Points on a hilly landscape, in no order, each with its height.
From any point a ball rolls to the lowest of the 2 points nearest to it. It stops when none of these is lower. Distance is the straight distance between rows; heights are no part of it.
<955> h=454: [151 105 152  88 112 133 107  93 155 115 191 142 141  47  98  91 139 128
 138 151 127 130 150  80 116 147 137 169  97 129 104 134 136 117 131 142
  68  81  94 116 162  89 131 152 161  78  63]
<514> h=690: [ 97 107 133 143  84 136 112 122 168 110 172 158 183 143 139  98 139 105
 161 153 133 137  89 124 166 112 111 160  91  90 149  75 138 122 141  90
  39 152 128 116 124 103 164 123 199  72 114]
<321> h=195: [133 132  57 124 161 123 175 123 124 123 145  55 133 198 135 125 104 129
 119 126 127 135 146 123  98 128 107 119 140 137  75 140 126 130 106 120
 142 124  98 163 116 157 127 163 112 162  86]
<1123> h=273: [114 117  80 155 132 116 154 141 134 107 161 137 114 172 164  86  84  93
 148 106 160 157 175 149 152 117  98  98 158 130 100 172  95 144 130 137
  54 157  71 105 173 133 131 136 122 119 123]
<467> h=237: [175  95 154  66 115 128 150  83 110 105 182 140 142  94 130  55 145  86
 152 101 143 129 109 142 108 119 135 150  67 110 140  98 119 114 143 149
 128 122 118 116 174 102 165 124 178 102 118]
<374> h=562: [ 93 101 140 132 107 133  92 119 106  95 143 164 148 128 152 151 128 109
 139 160 168 119 179  99 118 160  97 143 120 177 126 152 140 111 152 124
 110 151  88 146 132 127 100 108  84  96 119]
<986> h=346: [148 101  81  96 133 113 111 102 109 140 115 149 175 200 109 182 116 127
 153 119 136 125 136 170 156 145  96 151 158 143 165 143 123 131 179 138
 135 153 118 132  79 175 133 110  93 137 143]
<316> h=544: [ 78 102 118 146  84 121 140 127 154 122 145  82 171 145 110 191  74 118
 102 174 141 142 139 111 173 135 101 106 194 157 136 166 154 116 134 145
 102 123 125 104 129 136 103 155 137  66  88]
<1113> h=304: [ 95 146 116 161 149 134 160 179 116 124 137  63 110 165 168 106  90 101
 138 103 138 158 171 150 130 130  82  43 142 153  63 157  98 110 113 159
  79 152  81 106 180 137 103 131 131 121 124]
<68> h=615: [ 59 148 149  79 110 171  96 139 103 107 130 173 131 117 112 107 150 108
 129 109 167 127 113 117 102 170 125 144 149 142 141 133 106 139 161 140
 154 132  51  81 135  96 135  85  87 115 167]
<484> h=376: [165  98 113 152 112  97 144 118 138 143  95 160 138 170 105 169 108 135
 141 100 138 168 149 179 168 141 112 125 166 128 167 138 110 155 131 142
 132 158 162 133 100 132 176 123  96 155 136]
<1088> h=212: [122 107 142  65 134 187  85  82 138 149 142 107 145 142 160 109 161 124
 156 127 122 163  78 124  87 133 135 151 131 165 157  89 148  98 133 123
 134 106 134 153 126 145 134  94 163  81 156]
<1063> h=529: [151  88 171 135 151 141 147 143 129 120 115  84  93 139 134 170  98  98
 141 119 151 189 143 149 104 165  88  88 128 174 111 134 131 104 118 187
 149 164 129 143 157 103 136  85  81 113 118]
<146> h=578: [112  96 153 158 114 160 138 165 124 113  93 192 105 125 119 126 133 110
 150  93 174 135 151 155 141 153 108  98 153 141 145 128  97 170 120 129
 126 164  73 111 136  82 164  91  61 157 149]
<1004> h=156: [174  86 130  81 173 133 111  91 131 154 176  80 134 108 114 162 145 159
 127  90  93 123 129 129  82 146 145 152 156 183 110 114 135 117 128 161
  95  88 103 143 123 161 115 129 130 130  58]
<113> h=558: [134  72 153 189 100 145 112 166 122 115  74 208  95  82  98 138 144 127
 104 116 154 104 197 107 131 152 106 120 133 123 148 132 108 171  92 127
 122 166  78 121 142 108 153  97  67 146 153]
<292> h=368: [ 80 126 137 148 101 136 143 141 131 141  93 174 152 127  84 163 164 132
 116 166 133 124 114 111 136 119 128 136 179 101 163 128 133 194 105  97
 177 153 149 127  65 104 166 142 105 160 154]
<290> h=639: [133 173 107 160 112  97 135 139 138 125  93 101  87 190 161 135  80 145
 147 186 137 169 151 128 152 103 141 128 137 121 153 155 142 109 125  99
 184 125 158 144 108 124 113 146  94 108 175]
<98> h=654: [122 155 108  77 113 144 132  74 134 121 158 137 137 111  90 123 165 116
  91 151 137 125  93 162 127 138 168 176 133 126 160 111 162 144 173 121
 163 127  86 116 125 120 144 145 146 108  91]
<668> h=343: [146 137 130 153 136 103 150 154  99  63  88 114 113 165 143 149  83  88
 148 134 148 117 157 155 162 148  79 113  59 128 128 126 121  79 155 113
 137 190 104 111 135 131 109  93  82 123 173]
<218> h=228: [146 149  78 127 165  77 167 139 115 138 135  65 147 130  89 163 113 158
 103  99 100  95 152 128 107 143 112 143 106 143  69 122 109 127 122 119
 152 116 102 145  94 184 118 138  95 181  60]
<555> h=123: [186 137  99 149 116 138  79 151 135 151  97 111 101 153  99  92  90 153
 139 124  61  91 165 121 199  84 138 125 122  80 119 139 110  78 113 157
  67 101 156  68 147 160 106 144 202 104 177]
<129> h=561: [111  91 153 105 102 146 116 108 128 104 152  92 168 105 116 153  97 127
 135 164 140 155 132  71 135 133 124 113 171 181  86 161 160 107 118 162
 108  92 108 131 140 153  95 146 148  80 107]
<649> h=492: [117 104 133 120 129 126 168 140 110 120 137 101 131 151 188  86 139  88
 167  92 152 177 129 114  85 111  93  75 151 150 104 110 119 148  95 152
 159 126 133 182 156 116 155 127 116 169 128]
<681> h=234: [ 92 143 111  69 147 114  91 119  91 105 135 107 155 154 121 125 107 154
 152  74 108 158 111 105  99 117 118 163 121  81 120 160  72 124 153 119
 104 120  89 108 137 143 124  90 138 146 172]
<194> h=524: [ 62 105 165 124 108 139  94  98 154 171 165 151 166  94 145 169 140 141
 132 209 141 156 125  63  94 142 126 143 148 163 144 146 151 124 118 133
 129 121 160 169 111 103 108 121 129  85  94]
<481> h=700: [113  76 154 143  93 164 105 129 143  99 147 177 164 126 136  76 126  93
 180 133 142 134 123 103 146 112  93 152  96  93 121  90 104 108 112 100
  60 164 120 123 146  95 166  92 173  89 169]
<922> h=762: [158 131 144 105 150 117 139 128 125 119 110 113 126  75  56 220 119 109
  75 134 134 105 126 172 162 187 102 130 120 155 122 135 134  97 185 174
 167 154  87  97 122 165  84  97  93 116  78]
<1036> h=447: [131 120 139 138 159 120 188 135 111 128 122 149  98 110 145  78 155  79
 111 103 180  96 152 115  88  81 141  85 155 120 144 116 140 215 100 116
 194 110 103 186 178  84 135 176  72 211 124]
<596> h=367: [163 130 200  82 111  97 114 123 101 127 106 108 127 109 127 119  82 165
 135 137 118 174 122  73 137 100 147 121  49 118 113 124 105  99 137 151
 200  83 187 137 134 141 154 109 154  98 165]
<1253> h=240: [178 120  93 126 151  74 112  87 112 117 147 128 129 128 130 150 110 141
 119 177 127  79 167 135 137 128 140 196  35 124 148 118 148  99 166  90
 135 136  94 142 127 144 119 122 103 110  98]
<1156> h=248: [115 173 153 128 133 110 104 160 109 118 114 135  83 116 171 102 110 141
 140 103 136 140 152 115 122 137 148  96 108 145  99 148  99  96 132 159
 106 112 130  93 168 132  90 102 119 119 158]
<83> h=282: [ 96 152 147 121 144 123 111 166  81  99 114  68 101 144 150 130  86 123
 133  92 123 149 153 124 139 134 100  77 132 140  79 163 103  85 133 173
 100 126  93  84 178 155  88 102 128  95 173]
<305> h=275: [141 123  77 138 131 116 137 113 111  99 132  88 154 142 179 111 128 105
 130 155 117  61 143 127 123 114 114 157  25 128 102  90 163  97 148  67
 122 158 107 149 139 136 116 150 128 126 107]
<543> h=241: [130 108  97  94 154 115 120 101 130 105 184 120 148 176 163 115  87  92
 165  76 155 150 133 145 127 130 116 150 148 136 111 149  95 126 156 146
  47 134  76 117 176 119 124 117 136 115 121]
<1124> h=270: [ 95 144 157  98 128 104  80 125 126 140 125 106 137 149 126 146  78 183
 138 146 112 169 136  76 129 135 132 153 120  99 128 154  79 109 125 139
 111 115 127  94 117 131 119  85 146  94 181]
<1274> h=173: [195 119 133 175 113 129 105 175 111 131  49 152  82 138 114  98 107 157
 116 125  84 107 164 117 187  88 144 116  92  73 114 134 116  80 103 152
 133 131 151 102 135 193 113 146 177 142 209]
<601> h=356: [124 146 208 116 106  94 129 157 116 115 133  96 108 104 130 154  63 158
 133 185 132 161 131  82 150 130 140 127  42 119 113 145  97  87 139 154
 186  89 180 100 145  81 132  97 112  65 128]
<185> h=405: [147 148 151 142 123 100 174 139 147 135 113 158  88 130 144 143 116 139
 145  88 153 174 103 172 151 123 156 114 158 123 157 107 120 162 129 147
 155 131 174 130 126  83 170 117 105 158 140]
<1194> h=207: [125 200 153 112 129 104  88 153 133 130 134 163  60  78 190  74 127 165
 135 113 115 137 151 104 107 141 193 132  78 130 122 137 107 111 132 125
 122  83 150 106 148  91  96 110 116 115 150]
<242> h=488: [ 94 143 168 130 140 161  85 112 139 180 139 142 144  68 129 155 214 147
  89 124  97  89  88 122  89 158 139 137 116 149 146  95 161 149 118  94
 104 134 176 164  84 123  99 112 137 127  77]
<1042> h=585: [175 110  90 122 187 118 151 119 136 126 149 128 127 188  94 178 135 116
 137 150 120 110 116 183  76 167  94 145 157 158 160 121 124 145 165 137
 176 137 107 168 107 132 172 114  56 184  83]
<238> h=272: [188  97 171 113 109 152 136  97 128 111 131 126 108  99 141  80 125  81
 146 160 155 138 140 117 127 110 138 122  83 142 113 130 153  94 125 149
 135 133 146 144 182  94 139 139 189  80 119]
<180> h=225: [ 90 169  51 117 145 120 163 141 127 131 144 108 122 172 150  75 146 157
 118  79 116 110 118 139  81 125 140 112 127 137  97 128 114 146 108  73
 159 109 105 151  89 145 118 164 103 196 103]
<428> h=619: [138 149  72 136 137 135 152 115 141 111  94 121 114 205 158 144 113  94
 158 166 159 134 123 176 129 123 121 130 169 153 148 157 155 127 143  89
 161 154 135 163 120 102 125 157  89 137 149]
<936> h=536: [136  80 114 186  99 137 112 155 102 120 103 190 121  89  98 126 153 130
 108 132 122  71 207  91 125 128 101 135 146 124 114 151 123 132  96 120
  86 151  71 127 146 165 110 125 117 147 147]
<620> h=438: [ 98 154 147 139 114 124 139  97  85 117 112 147 164  77 100 131 192 107
  72 168 132  81  97 118 125 110 129 118 127 142 135 146 181 140 136  95
 187 128 174 155 117 157 102 147 138 140 139]
<270> h=505: [ 83 116 153 141 118 152 118 114 169 152 160 138 151  92 125 166 168 127
  98 141 121 128 108 114  78 159 126 139 172 165 120 123 151 159 112 131
  91 124 146 167 114  91 123 135 113 127  56]
<33> h=312: [116 178 104 115 170 103 144 144  86  66 119  59 123 181 145 147  64  89
 138 106 143 118 135 152 146 137  88  95 107 115 108 164 112  79 171 137
 121 154  81  98 169 147  84  94 111 123 158]
<449> h=590: [128 151 158 111 156 195  77  97 173 177 133 103 121  91 147 170 168 119
  72 185 126 118  88 127 122 156 190 134 159 161 163 132 184 127 147 143
 128 107 156 133 113 107  90 143 193  74  85]
<537> h=239: [ 93 112 130 102 140 190  71 104 129 149 116 123 152 142 173  71 154 114
 171  66 122 159  95 113  93 128 117 128 170 156 107 105 136 100 116 148
  98 133 116 147 136 147 127  82 164 129 194]
<286> h=509: [118 102 166 128 117 120 165 135 114 124 141  76 140 124 142 143 106 108
 160 102 143 195 132 115 107 142  92  86 154 161  78 132 118 127 103 177
 135 125 125 144 162 109 157 125 114 131 105]
<9> h=164: [141 141  90  29 154 109 124  89  97 110 165 115 125 179 122  99 122 134
 155 100 115 177 119 140  91 121 151 173 124  91 184 132  83 134 164 123
 196  76  94 124 110 136 168 127 102 156 171]
<947> h=406: [129 155 141 191 146 151 159 164 149 130  51 141  86 148 149 121 128 126
 134 131 126 153 101 127 151  79 128  87 210  83 136 123 143 165  71  97
 154 123 189 143 110 124 125 164 137 162 212]
<407> h=543: [ 56 128 138 152  97 138  82 124 123 133 146 179 141 105 157 153 170 135
 124 193 152  88 156  76  90 146 116 146 118 165 147 141 141 142 129  92
 137 145 103 159  99 102  88 109  81 121 111]
<572> h=486: [144 115 115 129 112 148 110 132 138 140 171 169 121  55 116  42 161 144
 155 111 100 105 154  51 103 129 138 148 121  97  95 126 102 129 112 124
  61  91 108 113 161 126 125 129 160 129 103]
<1219> h=395: [121 127 212 109  97 107 115 122 139 124 164 116 140  89  95 166  93 137
 130 157 124 134 127 128 164 148 133 125  60 148 116 130 133  83 153 160
 113 103 158  94 153  78 131 113 146  50  78]
<1227> h=200: [174  77 114  70 167  96 141  81 114 116 202 101 162 132 151 135 121 103
 146  74 130 123 118 168  90 135 123 134 132 176 118 113 114  99 165 173
  94 115  76 127 175 141 121 131 127 146  65]
<236> h=472: [109  91 134 129 153 126 177 171 116 121 117 122 106 163 163  83 117 105
 159 103 175 154 164  95  87  87 100  71 134 120 120 109 113 199  88 125
 182 120  75 197 158  94 174 138  70 199 129]
<137> h=289: [147 136  85 117 126  94 114 111  83 171 107 160 172 168 140 125 153 151
 131  55 106  88  93 169 134  98 140 137 138 128 147 124 122 147 152 121
 173 127 152 146  74 210 118 121  96 206 162]
<1128> h=603: [190 120 110 143 187 129 154 102 120 123 104 118  97 170 125 162 144  91
 134 156 141 133 132 172  93 132 116 129 167 150 158 152 140 145 142 120
 203 140 132 186 116 127 132 143  44 185 144]
<500> h=567: [153 119 104 119 183 132 155 129 146 116 148 122 131 176  99 195 110  88
 133 112 147 135 121 204 105 203  69 101 170 173 129 140 145 126 174 167
 137 149  90 146 130 136 147  99  69 154  67]
<1054> h=513: [122  79 121 169 112 149  96 158 128 142 150 191 134  73  97  97 155 149
 140 121 103 100 177  60 115 128 110 127 174 113  92 140 104 121  94 134
  23 120  73 107 149 157 112 111 148 138 132]
<50> h=415: [130 143 118 157 100  86 114 125  90 115  82 172 140 119 111 158 146 136
  95 153 136  80 152 138 159 118 121 136 138 136 145 163 143 129 146 108
 160 158 150 136 105 182  87 141 129 142 148]
<1220> h=157: [174 137 142 118 114  98 103  98 124 149 156 165 111  85 165  76 137 156
 151 132 117 114 147 101  98 119 172 162  43 115 135 122 128 111 125 116
 120  96 154 157 137 119 131 118 132 124 127]
<1135> h=198: [144 134 100  44 179 105 120  86 100 100 166 106 159 199 130 153 101 130
 173  97 113 161  88 155  88 137 115 169 118  97 169 134  76 110 192 138
 145 108 109 114 129 130 147  78 107 153 152]
<256> h=525: [ 66 200 103 133 111 139 170 185 157 103 156  57 107 130 136 124 142 132
  81 140 103 113  91 128 111 159 146  95 112 140  81 107 131 135 132 114
 123  91 132  94 141  97 117 177 127 109  49]
<684> h=311: [103 138 180 134  96  84  98 177 148 124 105 138  97 114 118 146  55 173
 118 183 119 159 158  75 164 131 149 132  95  92 138 163  61 102 116 146
 131  99 159  63 143  97 121  91 143  68 182]
<1062> h=568: [ 79 106 102 140 137 213  99 161 168 119 105 104 117 136 138 167 131 104
  78 168 137 150 121 124 145 181 129 124 224 148 140 142 150 130 138 144
  87 148  66  81 147 127 106 139 158  68 135]
<460> h=316: [137 138 105 101 141 118  82 126  84 151 100 166 149 178 122 148 130 152
 151  91 124 106 105 163 159 114 117 149 118 115 159 124 106 116 177 124
 178 158 117 125  70 191 112  80  93 165 200]
<5> h=750: [170 142 107 138 164 140 141 162 120 133  80  80  82 110  80 186 111 130
  80 103 113  99 167 176 168 171 114 107 142 157 108 157 127 108 142 162
 112 149  83  76 138 170  77 121 107 118  90]
<7> h=388: [145 135 135 112 134 101 129 135 147 139 110 120  84 169 187  72  83 142
 180  93 131 206 114 111 135  88 145 120 124  91 150 114 103 121 103 144
 168  95 137 155 139 130 159 136 140 151 209]
<1080> h=730: [150 119 112 157 163 167  85 151 118 146  93 120  93 122 154 110 168 154
 121 107  92  77 143 134 102 144 142 150 100 136 101 103 136 108  98 108
  84 156 106 128 113 155  88 112 118 141 137]
<273> h=387: [125 136 138 180 125 144 169 154 110 111  57 134 126 117 106 140 166 122
  93 134 127 109 111 114 145  97 119 113 176  88 119 129 145 159  88 109
 161 147 182 143  95 153 139 156 148 175 185]
<523> h=556: [114 106 133 167 148 212 115 152 183 149 103  77  72 130 138 167 115 114
  98 149 137 157 125 157 130 178 125  98 202 165 133 152 148 121 109 164
  82 148 131 103 152  92 101 114 124  77 107]
<912> h=361: [111 101 156  91 105 137 147 141 137 111 115 154 131 133 171  45 108 113
 186  67 141 183  89  93 132  82 122 101 130  72 140  74  96 148 116 136
 153 110 134 134 147 113 192 110 162 149 205]
<255> h=306: [155  98 150 122 117 168 152 137 131 117 118 126 121  78 154  37 161  89
 161 117 117 138 133  74 106 103 121  89  95 113 113  93 140 121 104 136
 150 131 163 164 170 118 144 145 185 143 145]
<984> h=424: [152 120 171 164 143 162 178 136 122 120 100 161  81  57 116  91 174  87
  96 125 156 104 144  96 115 111 152 105 167 100 120 132 143 180  95 141
 148 123 143 159 165  92 135 151 123 178 141]
<738> h=740: [172 131 116 161 184 168  93 145 119 158  78  93  77 110 124 166 136 144
  95 117 104  89 163 146 123 156 127 127 146 173  91 142 141 113 116 152
 101 149 120 127 124 178  63 115 108 126 116]
<599> h=596: [ 95 126 136 127 120 162 127 139 132 114 148 174 140 137 112 112 161  84
 155  90 170 117 134 164  97 165 110 126 156 158 124 125 109 169 142 142
 124 152  51 127 143  75 162 110  63 140 104]
<335> h=530: [ 67  99 124 153 117 131 136 112 152 134 123  99 194 122  86 232  99  95
  67 218 141 133 119 118 174 136  88 101 184 140 181 188 175 130 126 133
 157 151 170 124 103 139  84 174 125  67 109]
<348> h=204: [150 122 129  58 120 116 136  91 100 104 179 163 132 141 130  64 134  94
 171  84 154 139 106 145 103 102 146 165 105 106 167 103  91 140 158 143
 158 109  94 113 162  96 178 120 121 129 171]
<808> h=321: [120 135 107 169 138 121 147 164 144 165 101 209  89 162 141 119 119 165
 140  74 154 113 122 139 133  95 147 109 179 114 148 124 101 198  91  79
 127 114 115 146  90  85 155 149  75 209 142]
<122> h=327: [173 129 173  77 141 139  66 142 103 136 109  76 128 102 102 111  98 169
 144 112  60 137 136  78 129 114 134 122  31 127  92 125 116  91 124 133
 150  70 181 114  97 153 113 107 180  97 149]
<90> h=680: [131 138 106 150  72 120 145 114 172 113 164 203 146 134 142  68 138 102
 167 132 145 130  83 170 161 104 139 159 133  96 160 111 132 143 145  90
  72 162 149 111 127  85 161 144 164 115 119]
<244> h=293: [122 120 102 151 117 117 135 160 137 164 117 205 128 149 120  81 117 174
 147  54 122 129 126 133 153  87 155 131 171  64 122 110  69 194  93 119
  99 118  92  97  94 134 174 126 114 201 158]
<324> h=467: [116 187 122 175  63  51 162 145 137 130 135 134 122  92  92 162 102 166
  85 199 119 108 140 147 179 121 156 134  95 106 137 136 127 132 135 114
 148 111 182  86 125  99 126 165 124 101  79]
<473> h=549: [128 146 122 133 164 142 176 158 127 100 115 102 117 170 135 158 103  74
 156  92 153 149 108 205 115 178  65  59 150 169 116 128 135 111 150 167
 149 177 106 134 143 129 123  75  76 162 126]
<975> h=440: [146 166  99 181  78  50 153 142 100 101  99 157 120  94 102 149 119 155
  77 178 122  83 159 136 180 102 147 131 119 102 128 156 144 130 128 107
 150 128 160 108 119 162 115 187 140 135 131]
<906> h=217: [170 113 130 177 116 115 107 152 126 151  63 187 107 128 150  91 108 167
 132  78 110 122 145 118 183  76 149 124 113  72 128 122 116 115 100 153
 123 134 141 138 132 191 125 133 132 195 208]
<1200> h=512: [ 96 122 152 173 107 154 141 151 140 119 113 116 127  97  93 184 115 112
  58 223 127 110 129 113 157 135 143 115 147 137 151 181 165 109 110 144
 168 126 191 100 140 105  76 168 147  53 102]
<1246> h=602: [137 141 151  92 165 149  71  81 145 197 133 110 135  98 108 192 173 151
  84 160 118  93  81 147 161 132 174 133 118 153 182 110 173 124 158 119
 134 143 149 135  71 183  96 121 199 106  90]
<117> h=511: [100 176  81 145 106  98 157 154 156 116 166  41 137 152 119 142 104 162
  89 148  98  89 136 108 140 118 137 122 106 129  81 116 128 128 113  97
  97  91 145 116 107 119 126 177 146 116  42]
<219> h=626: [120 172  94  64  90 110 133  79 134 155 146 113 157 112  87 119 133 182
 100 164 107 145 106 113 157 107 170 153 135 102 156 126 144 140 127 122
 160  87 154 108  78 176 131 148 191 108 127]
<525> h=471: [118 166 146 137 141 120 135  96 142 158 161 120 170  72 109 140 197 120
  85 109 101  98  67 169 117 134 144 109 113 148 133 100 190 144 135 109
  93 103 199 158 124 138 111 176 171 125  48]
<550> h=308: [144 126 109 164 133  84 169 135 109  78 119 117 129 134 155 122 112  92
 139 153 152  89 164 153 127 124 101 128  38 141 105 110 148 106 144  84
 161 186 120 155 145  97 141 143  82 152 111]
<1028> h=455: [ 99 170 145 131  97 129 147  93 115 138 133 143 175  55  86 118 209 115
  88 144 109  91  72 132 137 109 136 107 106 111 134 130 190 135 129  93
 122 102 218 140 127 158 115 176 198 136  95]
<539> h=491: [125 169 136 160  81 121 131 127 165 151 134 130 109 104 110 143 112 150
  96 221 125 122 124 129 171 116 170 125 137 116 165 161 149 125 121 132
 129 104 206  96 132  88 109 158 163  66  95]
<1288> h=185: [131 109 113  87 136 130  93  77 148 162 167 126 138 158 151 125 151 166
 151 135  99 168 101 137  97 124 160 170 145 138 176  95 133 132 119 122
 125 114 158 156  84 133 163 108 149 116 128]
<128> h=404: [129 111 176 174 127 164 199 134 128 104  90 136 147  81  92 120 178  73
 104 154 148 116 119  68 132 105 106  95 170  69 117 118 149 181  69 118
 170 117 189 161 132 113 170 157 153 157 173]
<1259> h=579: [ 85 133 127 141 142 208  98 126 158 143 103  92 133 119 150 172 155 109
  83 191 120 115  97 107 130 139 145 122 200 138 148 131 185 129 127 117
 115 131 141 134 113 138  88 141 179  87 133]
<254> h=201: [166 121 126 116 112  96 117  70 131 119 169 175 121 123 140  97 142 133
 146 180 149 109 151 132 112 112 159 197  54 128 173 123 138 125 144  92
 133 128 118 157 129  94 151 122 119  93 121]
<199> h=425: [120 108 164 123  93  93 141  96 148 113 195 126 157  79 110 132 125 113
 131 175 140 143 128 121 127 130 124 147  73 148 110 116 159 120 149 127
  93 111 123 145 163  72 160 155 143  68  44]
<151> h=152: [151  91 140 129 111 128 124  83 142 164 172 146 160 137 116 142 160 136
 144  85 113 138  83 170 108 122 135 159 150 138 151  94 139 145 122 146
  81 137 173 139 110 121 167 124 168 131  99]
<1293> h=667: [140 130  91 123 102 112 150  65 147 124 190 191 160 119 100  87 169  95
 113 154 150 100  83 185 141 112 156 180 128 122 168 113 165 169 164  95
 108 128 121 139 146  99 164 185 157 127  73]
<575> h=642: [109 187 114  78  96 106 139 113 142 121 161 144 121 110 102 104 135 155
 111 143 130 151 102 137 136 135 177 184 110  92 156 122 110 138 149 106
 145 106 117  81 115 100 147 137 145 109 122]
<167> h=711: [116  73 165 138 120 154  84 140 110 104 104 153 162 140 118 146 125 131
 152 133 125 119 143 101 132 135  84 170  69 100 118  85 101  99 104 105
  83 182 110 113 107 104 161  67 146  92 177]
<42> h=113: [197  77 148  89 150 132 110  74 136 147 163 106 148 124  97 170 120 148
 132 117 109 137 105 165 149 131 151 153 149 156 149 107 155 106 143 169
  89 112 138 117 124 146 132 130 171  93  96]
<713> h=721: [113 129 129 136 164 154  79 164 134 122  93 109 109 153 140 135 138 168
 127 136  90 104 135 111 123 145 124 159  80 103 121  77 115  93 108 101
  95 169 105 102  87 138 126  91 128 114 178]
<6> h=345: [105 135 129 158 147 155 126 141 138 161 103 182 126 176 130 144 166 142
 149 104 138 101 102 143  99 127 125 127 175 133 158 117 132 183 102  67
 143 150 148 162  55  73 147 122  70 176 137]
<719> h=290: [153 120 151  98 167 133  90 149  89 136  86  69 120 115 131 109 121 156
 146  57  79 136 130 103 106 123 117 127  54  94  78 121 100  93 105 147
 138 124 135 116 123 172 113 110 138 149 173]
<32> h=426: [135 178 143 189 135 108 186 154 166 147  95 111  87 174 150 154 106 132
 133 107 129 151  88 163 137 101 152  95 164 115 144 105 134 163  89  91
 155 128 221 142  80  79 146 154 109 168 160]
<529> h=336: [144 112 154 106 122 146 144 145 151 115 135 141 104 107 151  22 117 102
 187 109 140 189 108  85 131 100 125  87 129  92 110  96  98 115 113 158
 125 136 143 114 183  97 166 118 191 107 173]
<183> h=493: [121 191  93 162 105  66 161 126 158 148 159 109 128 106 116 122 131 178
  97 151  99  94 134 134 125 125 159 143 107 126 112 126 130 159 114  78
 130  95 187 143 111 112 141 187 136 142  57]
<51> h=614: [ 99 169 121  79 112  94 109  94 117 176 149 104 172 118 105 175 145 172
 109 142  98 128  79 134 153 124 144 126 131 137 150 109 145 127 151 128
 151 117 160 113  59 205 107 124 174 126  97]
<127> h=256: [131 133 103 110 147 103 148 155  94 132 121  76 146 120 114 128 124 173
 117  65  83 119 137 109  95 136 116 151  70  94  77  96  94 121 119 106
 156 116 117 138  86 181 128 118 100 188 117]
<883> h=257: [130 105  89 182 114 112 136 184 119 122  82 191 112 147 132  95 119 142
 133  91 126 132 161 142 175  86 121 109 151  76 123 138  96 141  94 124
  94 150  96  88 133 166 137 140 135 181 198]
<1267> h=258: [126 119  49 139 140 118 138 126 103 149 115 133 168 196 151 107 142 133
 137  52 112  82 131 160 111 104 128 124 135 126  93 140 128 140 126 110
 145 143 106 162 102 201 105 157  98 222 127]
<582> h=541: [ 98 184 113 135 150 185 156 171 163 128 128  52  75 137 149 133 122 124
 103 140 129 147 111 165 120 160 152  90 165 161 104 144 140 122 122 157
 130 116 126  85 159  91 102 123 104 108  89]
<1031> h=581: [128  77 134 112 146 152 107 108 114 120 138 111 129 108 126 143 110 113
 124 125 162 154 181 106 117 162 102 121 178 181  88 182 136 113 128 170
  91 130  59 132 169 145  99 108 104 104 118]

Two balls start at each pair of points below. Name the first point that both come to, or write never.
<449> / <194> -> <50>
<5> / <1031> -> <324>
<90> / <428> -> never

Call two points neighbours if one is among the 2 nearest of the other. Go from one point of each pair to the other, from neighbour to neighbour, staying as low as possible. Name the highest point that can't be avoided.
<321> / <555> -> <32>
<50> / <321> -> <922>
<42> / <1220> -> <1113>
<321> / <9> -> <596>
